Each row is a point on a tangle of strands that fork, close into loops and nearly touch. The rows are in no order.
Points whose rows are less than 60.4 apart are linked; no others are. Some points are linked to none.
(141): -1 4 -1 17 16 8 18 0 0 14 -13 -21 14 38 -12 -5 4 -1 19 3
(905): 1 -4 7 13 5 -15 -25 22 25 39 -23 -14 2 -15 -4 9 10 -19 -5 5
(919): 0 -17 8 -3 -14 -6 -7 22 7 -7 1 -6 -4 -17 -3 3 0 17 -22 2
(480): 2 35 -4 3 -13 -41 23 5 5 -20 8 -24 15 18 -5 -1 12 5 47 2
(1093): 5 22 12 -1 2 9 -16 13 -16 20 -3 -14 3 25 6 -27 7 -21 -19 -5
(1004): 12 -19 -1 -22 -3 12 -13 15 11 25 -46 5 -8 -21 6 15 12 -20 0 -13
(799): 24 3 -7 9 9 -7 10 -8 -14 8 -11 -5 5 -27 5 7 27 5 -16 -3
(1079): 0 -1 27 2 2 -7 -40 19 11 38 -39 5 5 -4 2 19 -5 -30 -26 -11
(562): 18 -7 -6 4 9 -7 2 -26 -30 10 14 4 4 21 -2 -9 -9 -5 8 4
(902): 6 9 24 6 -18 -12 4 5 -11 -43 34 -13 1 -5 -15 -8 -16 20 9 -15
(995): -32 -15 35 -5 -4 26 -10 23 27 34 -36 -1 5 -27 -4 42 4 -26 -18 6
(1024): 19 21 -17 23 -16 -27 30 -10 -8 -14 24 10 11 18 -9 -9 -15 18 14 7
(1047): -2 -6 5 6 -15 -4 29 -25 -37 -11 36 23 -4 16 6 -18 -23 11 24 16
(1038): 13 -5 5 3 5 2 -31 9 5 -5 -23 -13 -3 6 -9 16 32 -23 -26 -15
(685): -1 -4 -24 4 -12 -5 36 1 -10 -2 -7 13 -2 33 19 -3 10 16 29 18
(1228): 25 -8 -34 -3 -3 -9 -1 -26 -16 -19 2 53 -1 20 0 -6 -17 -20 11 -6
(986): 9 -19 -25 -14 12 -3 -11 -31 -19 -25 34 24 -3 -6 8 -9 -15 11 -12 0
(916): -19 17 17 -1 -16 19 -16 20 17 -8 -22 -19 1 -15 -22 -5 23 -25 -34 12
(1019): 23 -7 -17 -15 2 4 3 -11 2 -6 -34 -4 10 -1 11 6 30 9 -20 -7
(594): -8 -14 -29 -10 26 4 23 -33 -22 -15 13 58 -11 12 26 -4 -25 1 0 -9
(887): -15 -8 16 -5 25 -3 -12 3 -5 29 -12 -37 15 2 -2 16 18 10 -9 5
(817): -72 17 14 6 14 23 4 2 40 1 -3 -29 -9 -9 -23 31 29 -14 -25 18
(57): -8 -18 11 -5 28 5 1 13 20 30 -27 -12 5 36 -11 -2 2 -8 15 2
(725): -2 15 -1 7 7 30 35 5 -15 11 -21 -2 -7 26 -4 -10 -5 15 22 1
(748): 20 22 11 12 -25 -33 14 -6 -5 -36 32 -19 24 12 4 4 0 5 57 -9
(891): 0 31 -28 -10 10 -18 12 11 10 8 -10 -1 3 21 -3 2 -1 10 21 10
(1094): 4 -3 -6 2 -6 10 -11 -13 -6 19 24 13 -7 -50 -2 -21 -8 -11 -43 0
(1106): 27 -6 -27 7 -8 -20 -7 -25 -21 -41 19 22 -1 8 -5 -4 -17 -2 27 -1
(508): 33 5 -11 21 -2 -21 -23 -2 0 5 22 21 -7 -9 3 -4 -20 6 -11 11
(853): -28 -17 13 -14 0 37 -20 13 27 14 -48 -24 1 -13 -4 21 21 -23 -16 0
(886): -17 4 33 6 -20 -1 4 18 26 -37 20 -62 0 -12 -5 19 19 -4 3 -15
(128): 14 -18 -23 -14 16 -5 23 -34 -17 -10 38 35 -12 0 30 0 -6 16 3 6
(297): 11 20 9 9 15 -1 -12 1 -24 -9 20 -19 2 2 2 -2 7 9 -5 -18
(468): 10 -15 -7 -24 5 20 2 7 -17 1 -18 27 -5 12 22 11 -1 18 17 12
(937): -18 1 27 -2 7 19 0 25 27 20 -37 8 5 -45 -11 20 9 2 -19 -5
(1301): -14 13 -10 12 5 -22 26 11 37 -17 0 -45 -23 13 -23 2 10 -7 38 -3
(516): 8 8 -27 17 6 -8 19 -11 -9 -18 -9 19 24 43 -5 16 5 11 15 -10
(498): 0 -7 1 -18 -14 13 -26 10 -19 -19 8 -24 -11 12 9 -16 11 -12 -12 17
(1140): -19 12 16 8 11 7 -19 15 5 21 -4 -13 -2 -14 -21 17 -16 3 11 1
(426): 7 -18 -10 -22 14 10 -21 8 15 20 -47 16 20 -3 6 6 -4 9 -1 -8
(210): 1 2 -12 -2 -20 -6 29 -6 -14 -28 -4 -13 -1 16 -2 -9 17 8 19 15
(990): -7 1 10 -16 -8 0 -26 -7 -6 -8 48 -28 21 2 -11 2 -10 20 5 -3
(99): 11 -21 0 -21 -2 18 4 -24 -7 19 2 22 -2 -31 4 -28 -12 1 -40 7
(281): 15 9 0 -10 3 11 3 9 -9 21 -16 7 16 31 -2 -24 -14 -5 -15 -5
(1025): -1 2 -17 19 -4 10 26 -4 -25 11 -14 43 6 45 30 7 -3 5 19 15
(75): -13 -2 -2 -18 -8 5 9 7 -18 -12 10 -23 -7 15 14 -14 20 16 4 21
(190): 33 0 -13 -11 -21 -7 -5 1 10 12 -6 40 -1 -9 29 -31 -21 -24 -27 -12
(678): 10 -14 9 -8 -6 4 -44 -11 7 28 -15 6 9 -20 6 10 0 -33 -23 -14
(945): 2 -8 -21 5 -10 9 27 -20 -45 -27 13 51 -27 38 25 -3 -7 0 11 3
(409): -2 2 -1 3 -13 -42 40 -47 -22 -20 60 15 11 11 9 -3 -12 22 20 -10
(546): 15 -3 -20 5 5 16 21 -22 -18 17 13 32 13 33 16 -7 -13 4 1 10
(615): -8 27 -26 -9 -7 0 -9 9 16 1 -20 -17 8 -3 -1 -1 1 10 -4 2
(1260): 24 -10 -15 -3 10 -18 21 -11 -26 0 -11 23 -10 5 -4 -10 -1 8 13 -6
(1142): 7 5 3 5 -4 3 -10 -12 -23 -6 37 -1 -11 -21 -4 -37 -17 -9 -24 1
(530): -24 23 -18 -10 -12 5 -5 14 25 -11 -9 -41 -7 1 -23 -17 5 3 3 15
(209): -14 5 -9 -5 -19 -9 5 18 28 -3 -5 -36 -11 34 -8 -4 20 3 6 22
(978): 15 -36 -16 -7 -1 5 -1 -27 -11 12 -9 44 11 -4 4 -17 -30 3 7 2
(73): -17 -5 26 -5 5 11 -33 0 -12 19 0 30 -11 -34 -5 14 -5 -14 -54 -9
(884): -7 -8 -16 -6 2 -11 18 -13 -41 -11 29 28 -9 10 24 -2 -13 36 21 11
(660): 1 24 15 0 5 -31 -3 12 -12 -5 -4 -28 -14 -4 -35 -12 12 4 5 -14
(1105): -4 3 1 3 20 -6 -2 30 19 18 -37 -9 -13 33 16 -3 19 -19 27 6
(8): -51 15 -3 5 -1 14 6 7 46 1 -6 -24 3 -32 -28 14 18 -3 -10 11
(932): -2 -1 18 -2 -13 5 -3 -6 -21 -30 39 -7 -11 -28 -19 -16 -11 8 -7 1
(1224): 27 7 -8 21 6 -16 6 9 -8 12 12 -1 3 0 3 12 7 20 35 7
(351): -8 9 12 -4 -1 19 -23 7 18 -12 16 -28 18 5 -1 12 7 14 11 8
(626): -20 -3 20 23 7 -5 -7 19 44 22 -24 -21 -2 -32 -15 24 34 -17 -11 10
(635): 21 17 3 20 18 -3 -11 20 17 26 -15 -4 -9 11 2 -1 5 -13 13 6
(303): 22 3 -17 -9 -12 -14 5 9 -10 -20 -9 5 -12 12 -1 -20 0 -1 0 10
(804): -1 -18 10 -21 -6 4 1 9 -8 34 -10 37 -31 -35 31 -14 -22 -13 -10 1
(1227): 11 -4 10 -5 10 -13 25 -16 -23 -7 34 13 -11 2 -11 -17 -41 25 2 6
(715): -24 24 18 14 -11 -4 -12 22 20 17 -19 -12 -8 -26 -8 19 26 -33 -37 6
(32): 15 1 0 -2 8 0 -27 -6 -17 11 -5 -10 -1 -18 5 1 20 -24 -28 -5
(98): -15 20 8 12 7 11 -20 18 -3 -2 9 -27 3 -14 -14 12 11 -2 -9 -7
(370): -34 7 -8 11 1 5 -10 19 61 10 -7 -38 -11 -1 -27 14 6 -14 2 3
(1108): -5 -14 6 -13 -2 48 -35 7 -4 14 -16 10 10 -23 15 -1 -15 -12 -20 2
(812): -3 -10 14 3 17 4 -24 6 2 24 -13 -8 22 0 -28 12 -10 15 -12 13
(124): 20 -29 1 -14 -3 13 -4 6 4 12 -30 29 2 5 -2 -4 -16 6 3 10
(534): 34 -22 -11 -15 -18 2 13 -13 2 17 -15 51 -4 -1 42 -22 -33 -33 0 -18
(729): 37 -23 0 5 7 3 -23 -6 10 10 22 25 2 -2 -5 -15 -18 -10 -21 -4
(228): -29 7 -8 11 14 -19 14 9 52 5 -11 -46 -16 -7 -17 2 25 3 11 -2
(489): -38 19 38 22 3 4 -8 26 27 -15 18 -47 -4 -16 -21 27 24 -8 9 -2
(36): 46 -22 -2 4 12 5 10 -12 -2 9 11 44 3 5 18 -6 -9 -11 -14 -16
(1010): -3 12 14 6 9 -5 1 2 1 9 17 -15 3 -15 -21 -7 -19 26 10 7
(1258): 9 9 -20 27 4 -28 20 -14 -14 -15 15 39 7 29 0 7 -23 10 9 -15
(738): -51 0 22 7 1 17 -23 13 30 6 -17 -20 -4 1 -29 47 20 -21 -25 14
(1075): -17 -8 0 1 8 1 19 4 14 -13 -7 -42 -6 16 -5 9 12 13 48 7
(587): -18 2 -10 25 -7 -25 43 -44 -34 -18 45 40 2 29 21 1 -10 7 20 -14
(308): -23 12 9 -7 -6 -24 8 25 17 -17 13 -42 0 21 -11 3 16 22 -7 1
(435): 15 -6 -27 -5 -9 8 -4 -26 -13 -43 20 12 9 19 11 -4 -11 22 12 2
(889): -14 4 46 12 -17 0 10 8 14 -21 19 -63 13 2 -14 -5 16 0 31 -3
(104): -10 -21 -1 -9 -9 17 -18 25 44 10 -51 -3 8 -21 12 12 11 -17 -13 -17
(826): 16 3 -6 2 1 -16 26 -35 -35 -29 32 7 -13 0 -3 -27 -3 -1 4 -20
(695): 9 41 -18 7 3 -22 6 7 11 -10 1 -28 1 34 7 -8 18 -5 22 6
(1001): -2 29 1 8 11 -5 11 8 12 -19 -19 -37 -8 -1 -28 -7 14 -5 26 -16
(4): -5 21 -7 -11 -9 9 -12 19 8 10 -19 14 6 -18 21 -9 -12 -2 -16 -2
(844): 1 8 -14 -13 5 15 -8 15 -13 -3 12 26 -4 -6 12 -18 -17 5 -21 -2
(1241): 15 -30 -18 -14 5 -5 -4 -27 -7 3 -8 37 -9 -29 4 -27 -31 -9 -23 -4
(483): -7 -7 12 0 -12 37 -38 8 2 29 -12 2 20 -23 12 15 15 -32 -18 10
(549): 18 -19 2 -29 -18 -6 -12 -4 10 28 -24 23 14 -27 32 -20 -15 -13 -23 -13
(415): -16 -5 -13 -12 7 -14 -7 -1 -5 17 -8 -40 -1 3 -13 10 18 6 9 18
(1083): 22 -5 14 14 20 -4 3 15 1 24 -7 14 5 -3 15 13 -2 7 15 2
(1175): -1 -22 19 8 6 -5 3 18 12 -8 -26 -24 -10 -5 -19 7 18 15 -11 -2
(843): -10 5 9 -23 -17 10 -13 15 -4 33 -30 15 -7 -32 24 -22 -25 -14 -22 -14
(556): 12 16 -5 -14 28 8 -15 4 -7 6 0 3 2 13 0 -1 -16 8 -11 -10
(860): -3 -16 14 20 9 5 9 20 27 -2 -9 -24 -14 -6 2 14 20 4 25 12
(564): -2 -7 23 4 -13 5 -25 7 -5 -3 -9 20 -9 -35 -13 2 -19 1 -32 5
(142): 8 1 -14 9 3 -27 -21 9 16 -15 11 -15 9 19 -18 12 0 15 -2 5
(607): -5 4 -7 -7 4 -3 30 -16 1 -24 1 -40 23 13 -16 5 1 29 50 -5
(217): -31 -17 24 4 -5 21 -20 -4 14 0 -13 -16 3 -24 -32 44 14 -2 -17 6
(237): -23 19 30 -3 -12 29 -37 -1 -6 13 -14 21 9 -31 -8 15 -13 -31 -51 -21
(1099): 7 12 -7 15 -24 -15 31 -18 -5 -29 36 -1 17 33 13 10 0 10 38 8
(643): 22 -19 -7 -20 -2 15 8 7 -14 -12 -3 54 -15 -6 27 3 -5 15 -1 -5
(1009): -4 -25 -15 13 1 -10 42 -34 -36 -33 47 49 -17 31 20 -4 -13 3 2 -2
(679): -29 3 27 -15 18 15 -11 21 -2 28 -24 2 4 -24 2 10 2 13 -34 -3
(1060): 10 0 27 11 -8 -12 15 4 1 -9 26 -38 4 6 4 3 13 16 31 -8
(1085): 26 9 -13 0 -6 -12 13 -11 -27 -29 40 -1 -24 -19 13 -27 -12 2 -18 -13
(135): -33 10 20 11 13 8 -13 -2 33 4 19 -52 7 -14 -23 15 20 3 36 -1
(701): -8 -1 -32 17 2 19 33 -34 -34 -14 9 68 -11 16 13 -13 -12 2 8 -6
(805): 4 10 5 -5 0 -17 12 -4 -11 -4 38 -30 28 14 -1 5 6 27 19 6
(354): 29 -24 -12 -6 6 5 13 -34 6 1 2 67 -11 14 33 -15 -23 -28 -13 -18
(1110): 18 2 -27 -12 -12 -7 -9 -13 -22 -22 -2 -1 -4 -24 0 -12 8 3 10 9

A piece is two or more points that can be reached from each other along the links. Count, over all rows, the pieces, the separate loops (a circle has one, a figure eight two, a Y none), the forks (points with three links) and the tips (points with one).
pieces: 6
loops: 1
forks: 17
tips: 27

How many points has the smallest loop of links through each point below? Write - if it is on no loop.
(303): 7
(351): -
(1106): -
